A landscape with many valleys, sampled at points; each row gives a point and its height.
From any point a ball rolls to the lowest of the 6 points nearest to it. It stops when none of these is lower. Distance is the straight distance between rows; heights are no part of it.
J836 (h 290): [-21.8  -9.9 -14.4 -25.6 -39.2   4.6 -19.0   6.3]
J666 (h 278): [-32.9  -3.4   1.7  -4.8 -41.6  40.7   3.8   9.3]
J320 (h 385): [-16.7   8.2  24.5  33.2 -18.8  20.3  22.1 -27.3]
J159 (h 528): [  3.8   8.7  23.1 -18.8 -19.2  13.6  18.2  39.4]
J106 (h 527): [-21.8 -23.2  15.1  19.3  11.1 -21.2 -15.3 -38.8]
J928 (h 400): [ 21.4  13.3  33.7  10.4   3.1 -18.1  17.5  -7.3]
J225 (h 381): [  0.3 -21.6 -14.5 -18.4  32.9  -6.3   0.7  20.6]
J792 (h 428): [ 12.3 -12.3 -15.9  -6.8  33.5   3.3  15.0  24.0]
J935 (h 403): [ -5.3 -17.9  27.3 -13.3  -7.1  -7.9  12.2  14.3]
J820 (h 495): [-32.3  -6.7  17.2  42.5 -13.0   0.6 -15.8 -57.2]
J151 (h 59): [  6.0  -7.9 -29.8 -20.8  30.1  -1.4  -5.2  28.1]
J233 (h 623): [ 11.4 -21.3 -25.4  -4.2  61.3   4.9   2.8   9.7]
J719 (h 634): [ 10.5 -22.8 -13.4  14.2  52.6 -29.0   0.5  -6.9]
J714 (h 306): [-52.7 -24.6   9.6  14.7 -24.3  29.1  -7.9 -19.7]
J856 (h 332): [-26.0  -8.3  14.5  28.0 -31.7  37.4  23.0  -6.7]
J551 (h 481): [  6.5  45.4  19.9  37.9  -2.2  -4.8 -34.5 -39.3]
J483 (h 573): [ 24.9   8.6   6.7  14.5  36.7 -38.8  -8.0 -15.4]
J309 (h 592): [ 11.5 -12.6   4.7  13.9  36.2 -32.0  -0.5 -10.7]
J180 (h 340): [-37.2  -3.0 -26.7   1.5 -69.4  38.4 -11.9 -13.2]
J605 (h 401): [ 20.0   3.5  -3.8 -11.7  29.6  -5.9  16.0  36.0]
J695 (h 468): [ -4.3   7.1  24.8  33.1  -5.6  -4.1 -10.6 -49.6]
J475 (h 459): [-15.7 -31.2   8.9  -3.4  28.8 -26.8  -9.8 -10.6]
J19 (h 334): [ -3.2   1.8 -18.6 -36.6 -42.2   8.8 -16.2   0.6]
J728 (h 515): [ 26.0  41.7  17.7  22.4  16.4 -27.9 -28.3 -23.9]
J174 (h 446): [  0.9 -19.3  11.8   8.2  17.9 -30.7   0.1 -19.6]
J123 (h 331): [-24.9   6.8  13.8  -7.0 -43.4  37.6  19.5  18.2]
J270 (h 431): [  0.8  -2.6 -24.6 -38.9 -18.2  -1.6  -1.6  28.3]
J802 (h 373): [-18.2  -4.2  36.1  12.9 -14.1   0.6  10.6 -12.9]
J7 (h 383): [ 21.3   5.8 -36.7 -33.0  -4.6   5.9   1.7  37.1]
J21 (h 202): [-40.9 -24.9  -0.8  -9.8 -11.5   2.7 -23.6  -4.0]
J870 (h 456): [ 24.2  16.0  18.3  22.3  22.0 -34.3  -7.3 -25.6]
J833 (h 469): [ 20.3  45.9  30.9  28.7  -8.9   0.8 -18.3 -43.3]
J547 (h 107): [  2.8  -3.9 -56.0 -27.1  19.5   2.8  -9.0   8.8]
J478 (h 553): [ 31.9  40.1  22.2  17.0  14.2 -31.8  -2.7 -12.6]
J10 (h 402): [ 15.1  12.9 -52.9 -33.0 -15.6  -8.1  -5.8  20.7]
J680 (h 754): [ 47.3  23.2  -4.3  23.4  56.2 -23.3   4.8  -0.7]
J6 (h 301): [-29.9  -7.4  -4.5 -10.7 -50.5  35.4  -0.3  -3.7]
J902 (h 460): [ 24.2  12.6 -30.4 -27.6  12.4  11.1  18.0  57.0]
J261 (h 457): [  6.9  30.3  31.1  39.2 -20.5  21.6  23.1 -19.1]
J583 (h 288): [-42.2 -10.2  -6.7  -8.2 -43.1  32.3 -16.8  -2.5]
J748 (h 462): [  9.3 -11.3  16.9   2.5  18.1 -24.6   5.0  10.1]
J82 (h 692): [ 28.7  -7.0  -2.1  10.6  53.9 -14.1  16.3   1.3]
J135 (h 196): [ 21.8  -1.9 -40.1 -28.9   7.3   3.2  -0.7  33.8]
J128 (h 441): [  0.2  35.7  30.9  32.9 -20.5   8.6   0.7 -29.1]
J724 (h 346): [-15.0 -28.4 -21.5 -11.5  22.2 -14.3 -15.8   4.0]
J141 (h 279): [ 18.4  -8.0 -74.1 -29.5   0.2   7.8  -8.1  13.1]
J213 (h 303): [ -2.6 -15.5 -37.4 -23.2  -8.1  -4.8 -13.6  22.2]
J160 (h 514): [  2.7   0.2 -15.2 -34.3 -37.3   9.3   8.4  37.7]
J708 (h 552): [  6.3  -4.7   8.9 -29.4  -5.7   6.6  16.3  32.1]
J541 (h 444): [-11.7   5.7  38.2   8.5 -20.7  23.7  30.1   1.7]
J622 (h 483): [ 13.3  25.3  40.3  28.2 -14.8  10.8  15.8 -11.5]
J578 (h 426): [  5.2  11.1  39.2  19.6  -8.7   4.3   2.7 -21.3]
J463 (h 115): [  5.4 -16.4 -71.5 -23.8  27.2   9.0 -21.0   5.9]
J408 (h 284): [-20.3 -14.6   5.6  -8.3  -8.5   6.1  -3.3  -1.1]
J435 (h 255): [  8.0   4.0  30.8  12.3  13.8 -23.4   9.5  -8.6]
J628 (h 519): [ 6.2 -7.3 16.5 -3.4 11.8 -7.0 16.5 21.9]

Where does a ball stop that starts at each point below?
J820: J21
J622: J666
J541: J666
J128: J666
J309: J435
J719: J435
J159: J666
J935: J21
J475: J151
J19: J21
